Points, in no order, along strands that fork and pass close to each other.
In the rows, 128 means zero.
Points whose rows are less than 100 apart are linked; no others are. Some points are linked to none.
mup: [118 172 152 112  86 162 150 190 103 139  52 120 113 135 176 148 121 119
 103 170 123 119 122 108 121 115 151 189 102 149 108 151 138 166 131 111
  92 132 156]
fuba: [130 139  91  84 106 155  86 159  87 111  97 173 130 140 140 137 124 131
  51 166 114 147 118 164 135 129  97 130  92  97  87 162 119 120 165 152
 126 127 158]
kelag: [120  99 120 164 134 133 137  91 126 167 189 181 156 123  84 131 148 110
  46 119  83 140  95 194 157 150  79  63 112 104 126 123 127 119 132 151
 140 160 136]
Belal: [141 126 109  72 123 128 173 110  69 114  26  76 114 181 115 122 141 131
 172 112 129 153 187  56  52  92  75  97 127 132 101 138 149 136 111 101
 151 166 139]
Bil: [136 146 145 113 110 175 158 166  91 143 116 164 121 137 100 136 138 141
  80 165 116 125 101 140 158 144  98 118  68 103 112 160 127 146 129 160
 121 135 176]
Zetel: [103 163 196 131 101 135 160 165 144 163  91  76 123 120 138 171 129 123
 171 142 127 100 128  69 103 110 173 176 149 177 141 124 143 173 125 117
  99 142 111]
Nok: [146  71  68 156 145 152  62 123 109 122 130 173 147 126 141 120 100 148
 106 113 124 168 122 168 162 130 153  88  92 111 124 113 115  93 128 136
 146 109 151]
dag: [130 106 126 143 133 127  99 135 146 134 104  98 109 131 128 131 113 133
 168 100 151 114 134 103 134  96 173 143 126 133 136 138 126 134 130 120
 140  99 118]
kovi: [106 128 168 139 146  79 129  77 172 114 175 112 120  88 130 128 115  98
 174  79 141 105 147 116  94 116 112 168 174 115 150 145 132 144 159 139
 161 107  91]
tamad: [152 114 118 180 127 127 159  70 108 132 236 207 125 139 139  69 109 104
 145 128 112 144 105 134 160 174 100  87 131 106 140 126 149 133  77 116
 146 178 142]
Zuguk: [129 109  91 155 139 148 100 136 109 155 113 196 161 109 129 148 139 130
  54 132 117 164  98 215 159 142 124 117 112 116 125  96 114  85 147 135
 119 118 160]
viko: [127 158 202 174 109 141 178 175 173 150 172 102 156  72 139 141 130 121
 107 163 132  87 108 122 144 131 151 159 150 183 162 100 133 151 122 167
  81 139 128]
mipo: [134 184 140 110 150  89 180  74  79  82 178 155 104 150 128  76 137  97
 207 118 138 130 130  82 128 152 103 132 160 112 146 152 127 100  80  84
 150 183 124]
vovap: [109 141 121  41 154 134 138 103 121 102 148 106 138 153  62 148 154 131
 105 133  84 132 146 157 108 127  76  75 137  98 108 174 120 127 187 152
 187 122 108]
zor: [122  92 105 140 147 127  87 102 155 145 157 133 148 108  98 141 127 135
 122  92 143 129 122 175 125 137 141 103 141 109 128 128 110 108 155 136
 156 102 118]
fasid: [117 147 107  98  85 140  79 172 110 136  55 117 120 143 181 133 125 111
  59 166 126 128 141 134 115  98 128 178  98 121 101 152 145 154 161 107
  93 116 130]
zugu: [149 178 133 122 102  83 162 123  93 125 114  95  93 173  93 121 133 112
 176 147 122 109 135  43 109 150 110 135 128 132 133 147 119 128  73 101
  87 167 130]
dor: [ 96 108 129 114 151 106  90 101 179 133 100  87 126 116 108 151 121 135
 158  82 140 107 144 132  93 109 162 159 149 129 132 129 126 130 162 130
 154  72  84]
gibir: [ 96 118 131  96 108 133 116 132 106 140   4  78 122 151 169 150 119 110
 153 130 136 152 188  93  46  84 115 157 133 138 104 154 166 148 149 105
 161 114 123]
rigum: [121 152 193 192 103 117 179 147 175 152 196 117 133  67 128 129 138 104
 108 160 137  95 115 134 145 139 113 146 157 163 153 124 142 143 121 168
 103 158 129]
puf: [150 141 104  83 134 140 153  95  96 107 191 160 111 168 109  77 125 140
 147 131 111 143 142 102 141 152  83  56 104  95 128 153 141 148 122 124
 155 173 122]
veza: [162 144 158 180 133 142 205 189 148 160 175 121 150  90 134 127 139 135
 105 186 144 119  96 137 173 161 134 141 108 180 160  72 129 146  80 150
  67 135 165]
lizaz: [117 124 102 101 103 138  82 160  98 117  56 129 108 155 161 134 113 128
  87 146 137 140 143 115 108 100 132 153 100 113 105 162 142 138 145 120
 128 118 140]
lidit: [137  80  61 160 147 160  82 103 110 141 142 187 160 124 116 125 110 146
  90 119 104 176 105 183 170 153 134  74  95 109 122 105 116  99 131 148
 143 134 154]
rino: [ 96 117  80  31 154 148 106 113 102  81 112 131 129 164  90 148 142 139
 101 144  94 156 153 177 110 125 103  84 138 114  76 152 113 101 179 158
 189 105 117]
Salob: [116  86 109 164 153  98  99  83 176 148 184 142 149  92  95 136 130 124
 111  80 140 126 113 192 121 141 128 112 168 104 133  97 119 105 152 129
 149 113 103]
donaz: [ 99 145 134  50 141 135 121 119 120 118 114 127 133 146  71 169 153 137
  90 140  99 127 121 171 100 115  91 104 135 104  95 173 125 113 186 161
 169 115 125]
Bivef: [144 143 145 116 115 155 162 140  96 135 144 157 115 154  83 126 138 144
 104 150 109 117 107 118 145 142  97  94  83  97 122 173 124 153 125 158
 130 146 156]
viriv: [ 95 113 148 131 136 125  74 129 197 125  82  93 152  84 146 159 132 148
 144  80 142 110 124 141 117 109 194 190 172 141 126  89 128 116 159 112
 118  64  97]
gafem: [ 98 104  71  77 105 106  51 136 103 111  49  96 117 165 171 136 105 110
  71 153 137 147 176 140  72  92 121 153 129 128  80 146 146 125 165 116
 140  95 105]
Zad: [159  82  68 157 142 171 104  98 102 144 159 192 148 143 115 103  94 153
  98 128 100 174 117 155 175 154 126  59  75 112 128 107 125 123 102 142
 136 147 161]
raru: [151 126 104 124 105 147 138 166  65 115  74 150  91 165 128 100 112 150
 132 158 142 130 128  77 144 140 138 125  76 129 109 132 120 127  62 115
  94 138 173]
nif: [148 181 105 111 129  70 162  68  87  71 124 109 109 181 130  88 141  80
 194 127 126 133 150  29 118 163 100 133 142 117 146 148 127  88  54  84
 105 189 112]
zazel: [136  93  61  78 158 181  82  93 112  98 159 157 121 164 121  91  97 172
 121 125  99 186 154 137 160 166 110  36  95 118 100 123 128 118 133 150
 176 161 130]
taf: [116 112 109 156 150 135 105 134 131 168 113 198 158 102 112 163 159 134
  48 119 122 148  92 232 148 130 123 114 135 124 117  70 110  83 160 128
 117 117 154]
zuk: [134 166 186 157 105  91 169 150 145 144 170  99 107 107 126 132 111 115
 175 155 141  93 114  75 114 124 139 163 159 165 154 136 133 153 113 125
  97 146 114]
Nugum: [119 112 134 119 149 106 102 102 163 136 107  84 120 127 115 145 118 122
 173  88 144 111 149  98 101 100 158 142 140 124 135 150 132 142 153 124
 161  95  95]
Zed: [ 81 157 169  74 124 133 135 124 133 152  67  91 130 134 102 186 156 127
 124 126  99 113 143 114  73  99 117 156 130 124 116 174 133 154 179 143
 156 109 110]
Vubod: [117  97 107 140 121 131  63 163 141 118  66 111 125 123 195 120 114 129
 130 114 148 134 132 131 135  87 186 179 123 138 120 127 131 118 138  96
 117  79 117]
nulob: [155 121 104 143 110 158 111 185  95 115  88 155 117 127 176 107 111 137
 102 162 141 141 125 128 168 119 153 171  72 132 127 123 117 137 108 111
  91 108 168]
sedig: [ 83 158 185  82 128 121 147 112 148 162  77  71 134 123 110 191 151 119
 150 115 100 111 161  92  62  93 121 161 141 135 127 169 143 172 176 134
 151 112  91]
gasi: [117 152 177 141 146  77 160  86 150 112 181 124 105  98 142 118 115  86
 204  97 147 118 140  88  98 112 113 173 181 129 153 153 135 140 137 122
 164 132 100]
Rasoz: [122  66  85 146 139 122  49 143 140 104  75 109 123 131 182 113  97 140
 151  96 158 138 141 127 136  82 186 152 128 142 121 110 129 104 128 106
 149  70 114]
balut: [119 116 137 156 134 139  93 143 173 137 104 139 162  80 160 149 145 148
  94 103 149 128 104 197 149 130 175 169 152 131 137  78 115  94 159 115
 103  85 130]
lalid: [ 91 145 182  91 136 110 131 109 158 153 133 109 137 109  74 177 160 127
 101 120 112  90 120 160 101 123  89 129 152 109 119 164 125 130 183 158
 139 121 111]
vogo: [ 94 113  66  29 138 130  81 118  84  70 102 137 121 169 125 150 119 133
  86 154 110 159 167 169  96 116 110 110 138 121  59 140 117  87 171 146
 175  92 114]
Zadir: [143 194 154 136 101  74 171 141 112 135 131  89 102 145  99 132 126 100
 178 179 120 102 119  47 107 152 125 157 144 156 154 145 127 131  66 115
  75 165 129]
Voson: [128 151 171 157 118  81 152 116 152 129 181 111  96 106 130 124 109 101
 188 118 147 102 125  82 115 120 130 168 170 138 159 140 129 142 115 121
 126 138 104]
Lukes: [127 156 125 112  78 155 125 194 103 138  57 124 111 138 195 130 121 117
  71 175 124 128 131 115 131 111 139 187  89 126 105 145 142 170 141 108
  72 124 151]
Vus: [ 83 169 174  76 120 146 131 147 120 149  73 114 131 129 112 183 154 131
  84 149 103 109 117 138 100 112 112 154 123 119 107 178 133 139 176 150
 142 117 133]
perik: [179  70  80 191 142 142 100 152 113 122 131 159 129 135 155  98  90 163
 168 123 152 150 118 122 191 126 173 114  87 144 151  89 102 117  71 104
  95 107 148]
Bev: [132  99 117 167 147 105 130  71 144 121 228 172 129 112 144  87 112  97
 148  89 134 137 125 147 142 147 115 104 160  94 144 138 135 122 120 119
 181 149 113]
tive: [160 138 105  99 120 118 147 114  80 110 122 121  89 179  99 100 120 135
 164 125 127 118 144  57 124 138 117  90 100 117 125 140 122 130  82 108
 115 161 135]
gim: [132  99 113 155 160  99 116  72 160 107 209 151 127 105 149  90 103  96
 174  73 148 133 133 139 126 139 125 122 166  99 152 129 133 124 136 120
 183 124 100]
sot: [143 105 109 174 147 119 143  74 119 118 231 196 126 125 147  66 104 102
 166 105 129 149 116 136 151 160 113  92 149 102 144 130 146 116  91 109
 169 167 128]
sazek: [161 171 138 168 115  64 154 147 123 117 176 118 119 122 112  98 116  98
 186 182 143 109  96  77 136 168 129 154 144 157 160 130 117 113  43 114
  73 153 131]
sulik: [ 97 137 180 127 132  86 128  91 180 137 156  89 122  86 120 152 130 105
 159  88 131  93 149 107  84 115 127 167 172 126 149 142 133 154 174 147
 142 102  82]
Puror: [155 101 140 216 131 123 118 153 203 130 174 101 147  88 165 129 120 140
 167 102 150 116  99 135 163 124 176 155 164 154 167  74 114 136 110 130
 101  97 112]
fabe: [151 129 139 185 111 114 182  98 108 131 220 190 124 132 113  80 121  98
 141 154 128 131 103 131 154 167  88 104 123 117 143 136 140 135  71 134
 124 171 150]
Rori: [ 98 120 173 158 127  95 146  90 176 148 197 145 138  72 100 140 152 101
  93 109 128 104 124 183 121 139  80 125 176 100 126 149 132 119 153 158
 141 146 115]
gata: [156 132 108 101 123 158 150 109  93 118 175 173 114 165  92  84 123 153
 128 134 111 137 123 109 149 162  85  58  83  93 121 141 132 150 114 138
 130 167 151]
bitas: [110 121  73  45 161 152 111  86 121  87 186 129 140 163 100 109 139 143
 126 130  88 160 162 161 134 158  82  46 133 106 108 143 121 128 171 152
 196 143  95]
vaker: [133  96  97 143 140 147 118  94 128 149 188 172 154 130  90 127 132 126
  84 114 103 149 108 176 155 155 105  58 110  91 127 129 128 116 137 147
 157 151 131]
Fino: [129 143 113 100 111 163 115 168  92 124  89 162 123 141 128 142 127 134
  67 164 121 135 111 144 143 125 105 139  74  98 102 164 128 138 150 148
 124 124 165]
Rad: [118 138 160 110 127 128 149 115 130 146 162 138 136 124  79 142 151 127
  82 132 107 106 105 169 135 141  74  91 120  92 119 180 129 137 158 164
 143 146 129]
lizo: [107 128 174 151 116 133 112 150 192 131 100  73 148  95 167 153 122 142
 171  99 134  97 125  98 126 101 203 191 173 171 144  94 131 146 136 126
 106  95  94]
loke: [133 111 100 151 132 144  83 151 111 141 111 175 151 106 147 148 131 139
  72 139 134 157 106 197 152 133 135 139 105 111 127 111 110  96 155 127
 111  99 152]
rapo: [108 166 188 122 104 117 161 137 143 160 106  75 114 130 115 174 137 122
 172 131 120  99 145  66  88 102 142 165 152 157 141 147 139 179 140 124
 117 139 104]
likit: [169 119 130 193 142 159 185 195 131 158 149 139 151 102 156 133 139 139
 105 170 134 145  99 155 191 154 148 147  88 165 167  68 127 140  72 142
  73 114 167]
luti: [106 171 176 108  82 166 155 187 124 142  57  95 139 124 186 159 121 111
 122 164 111 115 132  93 108 111 178 195 125 165 116 133 151 166 128 107
  80 129 135]
nikug: [126 102 151 203 134 127 121 132 194 150 153 123 156  72 135 150 147 138
 103  98 134 111 103 177 154 138 151 141 162 133 154  77 114 111 141 138
 106 109 119]
rog: [151 176 103  98 118  79 170  81  79  93 100  93 105 190 108  99 151  98
 180 115 124 133 164  29  92 146  82 113 136 111 133 150 126 111  71  84
  96 197 117]
Rizos: [124  99 135 199 130 114 131 108 160 164 190 158 150  96 105 138 148 110
  82 103 120 126 107 185 153 147 109 102 145 105 134 114 120 119 137 145
 132 140 122]
Movog: [157 148 136 151 110 109 169 106  97 122 214 169 113 142 105  87 118 109
 157 152 133 120 113 103 144 169  97 105 121 113 134 145 125 132  77 125
 114 167 148]
bovu: [179 145 113 185 132  73 144 148 133 121 188 134 128 125 118  88 110 111
 189 172 151 120  93  89 157 167 137 138 130 160 164 100 117 108  30 111
  65 143 129]
Zelur: [146 155 128 112 115 108 166 124  96 129 124 106  90 178  93 117 131 129
 165 126 127 114 140  60 111 122 117 109 112 120 128 152 123 144 100 110
 116 157 134]
gason: [156 113  93 140 112 155 122 179  72 114  91 168 103 143 152 100 104 147
 114 169 143 139 124 108 165 131 139 145  58 130 119 121 119 133  87 114
  93 123 184]
zalan: [123  96 111 185 153 127 100 134 150 160 118 189 160  94 140 155 151 143
  65 104 131 155  99 230 153 133 152 128 144 131 139  44 108  76 154 116
 109  95 143]
boz: [189  98  86 181 134 127 115 147 106 117 143 150 118 146 126  91  95 151
 184 135 154 127 120 102 180 139 161 105  91 142 149  87 106 112  36 108
  83 130 148]
nom: [ 83 140 166  79 151 108 120  93 173 146 133 122 138 101  64 168 157 134
 106 113 128  96 126 192  87 114 102 130 167 121 106 134 129 116 190 153
 150  98 102]
Luri: [105 175 197 118  92 159 174 191 139 141  91  90 144 113 159 162 128 124
 137 162 113 103 110  80 115 117 193 185 140 191 131 109 142 166 115 119
  86 134 129]
Navar: [ 87 163 203 109 109 117 156 115 159 165 110  77 122 117 114 182 145 118
 154 114 107  91 150  81  74 100 125 166 152 148 137 158 144 182 168 140
 135 133  91]
Niti: [142 158 185 154 120 154 186 195 160 141 145  90 154  78 152 136 133 133
 115 166 128 100  97 115 153 132 175 158 127 192 162  88 132 147 106 150
  73 122 146]
Firi: [127 175 180 124 105 168 181 187 111 154 104 129 136 112 132 155 151 128
  82 179 123  98  98 132 157 144 129 169  95 148 125 143 127 158 128 160
  94 139 164]
Ged: [125 100 145 206 134 123 125 123 177 166 163 143 156  84 111 152 155 129
  78 102 129 120 104 196 157 143 127 118 152 127 149  82 116 111 138 142
 109 124 131]
pego: [157 111 123 182 130 142 124 195 158 113 114 109 149 105 197 116 123 160
 168 123 147 140 105 131 175 111 200 169 123 171 157  75 113 129  91 110
  81  88 138]
bomi: [168 128 128 171 137 151 166 199 128 134 137 131 138 108 157 122 128 146
 139 166 146 135  99 135 183 140 162 156  89 172 155  82 115 132  67 125
  66 111 164]
girol: [107 126 144 124 149 126  96 120 164 155 118 167 147  94 101 166 151 148
  81 111 156 120 104 227 109 111 139 142 173 132 100  70 123  86 180 129
 126  97 123]
Gif: [128 119 116 118 107 142 116 157  93 126  64 119  96 161 147 120 109 135
 130 135 141 135 141  90 123 103 149 140 101 129 111 149 128 140 118 110
 134 125 149]
lipak: [160 140 139 157 113 116 162 135 115 142 183 135 107 137 104 111 113 128
 157 142 145 105 113 101 141 142 122 122 117 124 145 146 120 141  96 127
 109 152 138]
pizi: [127 144 143 120 140 119 173  84 108 107 216 165 117 136 123  81 127 107
 157 120 128 134 125 120 128 147  83 101 143  96 143 166 141 137 124 120
 175 161 123]
Bibiv: [ 87 110 138 120 143 102  75 110 194 130  70  88 137  92 124 161 125 140
 162  72 139 103 145 132  91 105 187 184 162 139 123  99 134 122 164 122
 131  61  77]
big: [126  95 127 216 128 122 148 104 143 177 191 175 153 103 107 132 147 103
  54 120  96 135 100 182 170 153  95  95 115 115 142 104 127 124 113 147
 127 149 139]
les: [124  83  59  86 161 163  80  87 118 109 170 150 139 154 108 118 106 152
 118 114 101 171 142 168 140 162 123  41 113 112 111 124 120 104 146 148
 181 138 119]
Kap: [156 128 125 158 115 106 128 155 131 130 120  97  97 143 130 128 107 130
 193 133 153 104 120  76 139 110 175 143 134 156 145 119 118 134  73 105
  92 128 121]
fas: [138 165 131 108 145 102 169  75  92  88 194 154 104 147 134  72 128 105
 186 114 136 128 137  95 124 144  95 113 144 106 145 160 132 125 110  97
 161 163 118]
badi: [145 186 123 115 136  74 164  71  81  66 155 139 112 165 125  81 134  89
 200 131 134 126 130  50 132 177 107 135 152 119 150 145 123  85  56  92
 114 182 123]
vum: [ 87 154 204 116 119 113 132 111 178 157 147 102 139  78  98 173 153 126
 104 112 127  78 124 150 110 126 114 152 162 126 129 141 132 132 178 162
 123 118 103]
movu: [144 117 165 197 129 137 132 169 212 122 150  88 174  71 181 145 136 155
 145 108 142 117  97 138 163 128 188 164 160 173 170  55 121 130 115 141
  86  96 123]
ror: [ 96  91 108  98 126 115  94 112 113 122   7  66 130 159 170 138 113 104
 152 123 138 154 199 111  40  83 124 150 135 145  97 142 158 134 153 120
 182  94 105]
getus: [ 91  89  93  91 118 109  64 124 117 119  27  86 123 148 177 134 106 108
 115 133 142 148 183 130  59  91 134 169 139 135  95 137 152 121 156 110
 165  83 100]
lofus: [150 119  95  99 130 180 138 108 100 125 165 183 130 164  97  93 120 161
 100 143  93 162 117 129 163 173  87  43  71  94 112 136 135 145 114 154
 141 165 159]
lebof: [ 91 154 215 142 118 105 137 108 184 146 162  93 132  66 125 161 143 116
 130 114 126  79 136 117 109 128 123 168 175 136 145 138 139 147 165 157
 116 124  92]
bab: [121 166 162 115 100 148 169 161 104 153  88 113 108 143 113 154 138 138
 121 151 118 107 118  96 123 116 129 153  98 130 117 168 128 156 132 138
 122 141 148]
Pilu: [155 110 137 186 126 133 117 169 171 129 130 102 135 107 155 127 118 151
 169 116 153 120 105 120 164 113 188 155 138 158 158  98 110 134 106 120
 101 100 125]
non: [ 91 161 157  57 128 139 121 142 111 129  84 135 126 135  90 177 159 131
  78 150 107 114 113 169 105 113  90 131 126 106  93 177 129 122 183 155
 150 114 138]
mopuv: [ 98 125 149  94 150 117 106 107 163 155 127 146 142 104  74 171 157 145
  95 112 144 105 107 210 102 119 120 127 168 124 102 116 121  93 184 151
 141 103 121]
pobu: [125 128 184 210 108 103 175 124 175 150 208 139 134  66 129 118 137  96
 104 138 139 112 117 147 144 141 103 138 165 136 152 128 141 134 120 158
 121 155 127]
zesed: [140 144 111 131 120 137  96 172 129 142 107 164 157  97 195 137 148 121
  42 148 133 145 111 220 153 132 139 159 113 120 129  81 117 104 167 112
  51  94 146]
mer: [ 96 121 112  98 136 130  80 127 135 130  86 117 124 129 117 157 128 129
 114 115 134 129 132 148 107 104 146 147 131 121 106 151 129 109 170 137
 160  86 122]
lifik: [120  79  93  85 150 120 122  98  96 104  31  67 118 182 152 108 107 114
 168 112 144 156 202  83  54  80 116 100 120 152 109 122 146 130 130 117
 199 121 108]
gen: [144 147 171 160 110 124 156 150 145 151 166 112 113 116 114 135 123 126
 147 141 143  96 109 103 140 126 138 147 132 145 150 141 123 156 113 141
 108 139 128]
dinu: [115 135  98  41 164 141 132  90 118  95 172 121 143 156  83 119 149 128
 110 132  85 141 151 151 120 140  73  59 137  92 116 163 129 134 182 148
 190 136  96]
keli: [153 107 104 143 136 136 121 101 121 135 190 152 123 138 111 103 108 127
 143 110 129 130 125 131 142 142 129  84 106 101 137 146 124 135 112 137
 151 144 129]
Zupu: [129 152 153  90 121 149 156 130 111 138 136 127 119 147  74 144 146 135
  91 139 103 112 114 127 127 128  83  98 103  94 119 188 127 151 151 162
 152 144 140]
Sazes: [116 140 161 132 125 151 130 148 135 159 114 146 152  97 118 164 156 131
  67 137 130 110  94 189 153 140 128 143 113 120 124 139 119 118 158 153
 109 121 149]
gafib: [134  68  71 140 146 138  45 136 122 104 102 127 129 126 164 113  93 146
 137 103 150 151 137 140 147 103 173 122 111 124 123 116 116  96 129 121
 149  80 129]
Rozit: [148 121 100 144 114 146  89 188 115 116  92 142 130 116 202 114 114 127
  87 151 140 140 121 154 162 114 161 176  85 126 126 121 121 132 134 108
  81  94 143]
pumid: [145 191 160 152 111  59 173 136 113 116 166 109 106 128 112 106 119  84
 188 175 133 108 101  58 116 157 120 163 163 152 160 142 124 105  59 113
  89 165 128]
vav: [166 124 121 171 135 141 153 210 142 108 125 111 141 106 197 110 124 150
 160 159 142 147  98 127 176 123 193 169 110 194 156  65 120 128  67 113
  62 102 158]
Dekav: [125 126 125 108 124 122 143 125 102 131  58  89  95 171 115 130 124 121
 171 118 130 130 166  73  85  93 126 119 119 131 122 155 139 149 121 104
 152 135 131]
benek: [133 114 106  78 103 132 153 133  56 110   9 104  94 187 141 110 123 136
 140 137 135 160 176  62  63 104  87 107 114 129  90 148 152 133 112 107
 146 154 157]
tuse: [144  67  74 136 149 155  65 120 108 114 125 144 123 144 137 112  92 152
 136 106 143 152 138 133 151 123 162  91  94 118 122 124 114  98 123 132
 157 114 137]
gudep: [151 103  82 126 132 190 119 112  85 134 145 206 141 143 105 106 106 158
  88 142  98 168 112 143 175 166 105  64  58 103 113 115 123 129 106 157
 131 148 175]
gef: [103 123 135  96 119 136 135 127 110 139  28  85 116 156 133 154 128 125
 155 126 131 140 174  88  71  84 125 141 126 138 112 159 152 152 147 112
 165 121 129]
kos: [107 155 136 106 121 133  82 149 143 140  90 151 146 102 155 156 147 135
  70 138 144 121 112 200 121 114 151 177 139 123  99 114 124  99 182 121
 100  94 132]
zag: [169  77  77 195 143 154  93 162 110 124 113 169 137 120 182 103  98 157
 139 125 141 171 117 149 187 125 167 132  85 134 157  87 108 118  87 113
  97  92 154]
danab: [147 139  64  42 168 123 151  68 102  69 123  96 111 183 134  57 142 127
 170 116 111 146 210  66 100 107  77  66 126 137 121 112 130 152 129  96
 196 182  80]
Tur: [140 146 110  68 145 128 151  95 106  94 183 138 109 164 109  84 135 129
 146 120 115 138 154  99 121 137  75  63 119  94 133 160 141 157 146 116
 181 164 109]
gop: [122  95  83 104 156 154  91  92 124 125 173 158 148 140  90 127 125 138
 103 109 105 156 115 184 139 153 114  55 119  99 110 130 128 109 148 153
 167 141 129]
zus: [129 153 145 110 118 111 163 122 113 144 100  84  91 159 100 138 131 117
 182 120 124 111 154  54  89 103 123 128 129 131 131 157 135 161 115 105
 130 145 113]
Febop: [127 146 125  86 149 122 158  88 118 101 199 140 121 141 115  90 137 108
 136 114 114 136 149 123 120 137  74  90 144  89 137 176 135 150 158 130
 193 153  97]
sopir: [126 167 188 143 105 156 173 193 152 143 115  85 148  95 160 148 125 131
 139 161 125 101 101  92 136 120 190 176 136 191 150  96 136 153 110 133
  83 126 136]
kod: [139 108  69  60 163 167 105  99 108  84 156 136 105 178 122  78 110 164
 134 121 107 169 168 103 143 153 100  40  98 127 109 130 131 130 138 134
 185 160 113]
rozik: [149 167  96  71 132  88 181  72  75  94  93  78 117 180 110  91 159 104
 181 109 121 139 185  40  74 116  65 100 143 122 122 138 137 137  91  71
 129 202 106]
Subez: [ 91 128 196 190 114  99 163 101 176 137 206 144 128  64 131 129 145  86
 109 121 133 109 123 158 130 144  86 146 183 117 134 149 140 124 137 160
 149 149 127]
zami: [147 123  82  66 153 138 124  99 100  92 129 120  93 186 119  76 114 154
 152 110 124 150 168  75 126 132 106  54  96 122 114 127 133 130 121 117
 169 165 118]
lodul: [113  92  94 112 152 138  88 102 134 139 148 158 151 124  84 152 128 141
  99 109 127 136 113 200 126 138 120  91 138 103 108 122 118  92 159 144
 162 115 128]
bip: [ 99 125 142 122 142 128  79 120 181 134  98 139 147  82 123 157 147 151
 104  98 154 112 111 202 118 116 163 171 175 134 113  75 123  91 172 117
 110  78 117]
Mibu: [133 105 132 159 122 141  91 162 154 127  90 107 132 119 164 132 118 142
 151 109 147 123 122 124 153 103 188 163 123 143 135 117 123 127 126 115
 117  86 123]
Tupez: [144  99  90 156 128 146  78 158 121 123 101 163 143 107 172 132 118 140
  92 130 143 151 115 170 162 120 159 147  99 116 138 114 112 109 142 118
 111  93 149]
buke: [187 114  95 180 125  94 121 142 119 113 161 134 115 149 122  94  98 130
 193 143 152 116 113  88 164 148 158 118 116 151 151  95 103 106  36 103
  70 133 132]
Femid: [106 132 173 136 125 114 154 100 150 154 189 138 140 104  84 140 154 112
  81 122 116 107 112 173 126 142  65  99 147  97 128 173 135 132 154 159
 143 152 122]
Pimu: [122 121 179 193 125 135 128 142 216 128 151  93 174  56 157 156 151 150
 106  99 137 103 105 168 153 138 173 155 186 155 159  49 120 120 141 148
  83 105 113]
Zogo: [121 100 127 183 147 134 105 140 176 138 113 156 166  87 160 154 151 152
  84  98 138 143  96 218 155 132 164 149 151 130 139  43 111  84 153 113
  96  87 137]
Pagi: [ 94 103  60  48 116 113  64 120  89  84  74 110 116 176 146 146 112 116
  80 154 120 159 177 156  76  98 113 136 134 132  64 145 132 100 171 135
 170  93 105]
Rela: [132 135 115 116  94 133 146 161  67 125  41 118  87 176 132 115 120 136
 142 145 137 128 141  69 115 119 130 131 102 135 108 141 132 135  88 106
 113 143 166]
zema: [148 162 112  82 119 107 183  98  79 121  66  68 111 185  96 118 151 114
 186 114 121 140 182  50  58 104  82  95 137 126 114 144 140 145 103  89
 129 179 126]
nes: [109 115 168 156 125 132  87 141 210 123 107  76 157  77 164 153 133 153
 152  78 142 102 111 133 138 117 199 186 175 152 142  75 129 127 142 126
 112  70  98]
Pof: [151 126  95  86 131 144 135 114  84 103 124 140  90 183 104  88 112 155
 145 119 126 134 149  63 132 134 117  64  87 114 117 140 125 127  96 119
 138 162 140]

A fork is a point with three links, a tip a point with one. Leave the first point through the second and follow the links. Name the first fork or tip that comes.
mipo / badi: benek
vovap / donaz: Luri
vaker / kelag: Pilu
nom / lalid: gim
nif / badi: Mibu

A fork is a point with three links. Follow the links from the first point to the second and name the forks in between, in order.
raru / Rori: Luri
Mibu / gop: Pilu
tuse / Ged: Mibu > Pilu
Tur / nes: Mibu
movu / gef: gop > Zelur
gafem / gop: Zelur
Vubod / Zelur: Mibu > Pilu > gop
kod / vav: gop > Pilu
likit / tuse: Pilu > Mibu
vaker / Zelur: gop

Follow the links from the first point to the second, and from the first to the third. Name the last point that the two ways share.
likit / Salob / puf: Pilu
big / tuse / nes: Mibu
kod / pumid / vogo: Zelur
Bibiv / likit / Ged: Pilu
donaz / Bivef / Rela: Luri
Zupu / fasid / rapo: Luri
zag / Pagi / gop: Zelur
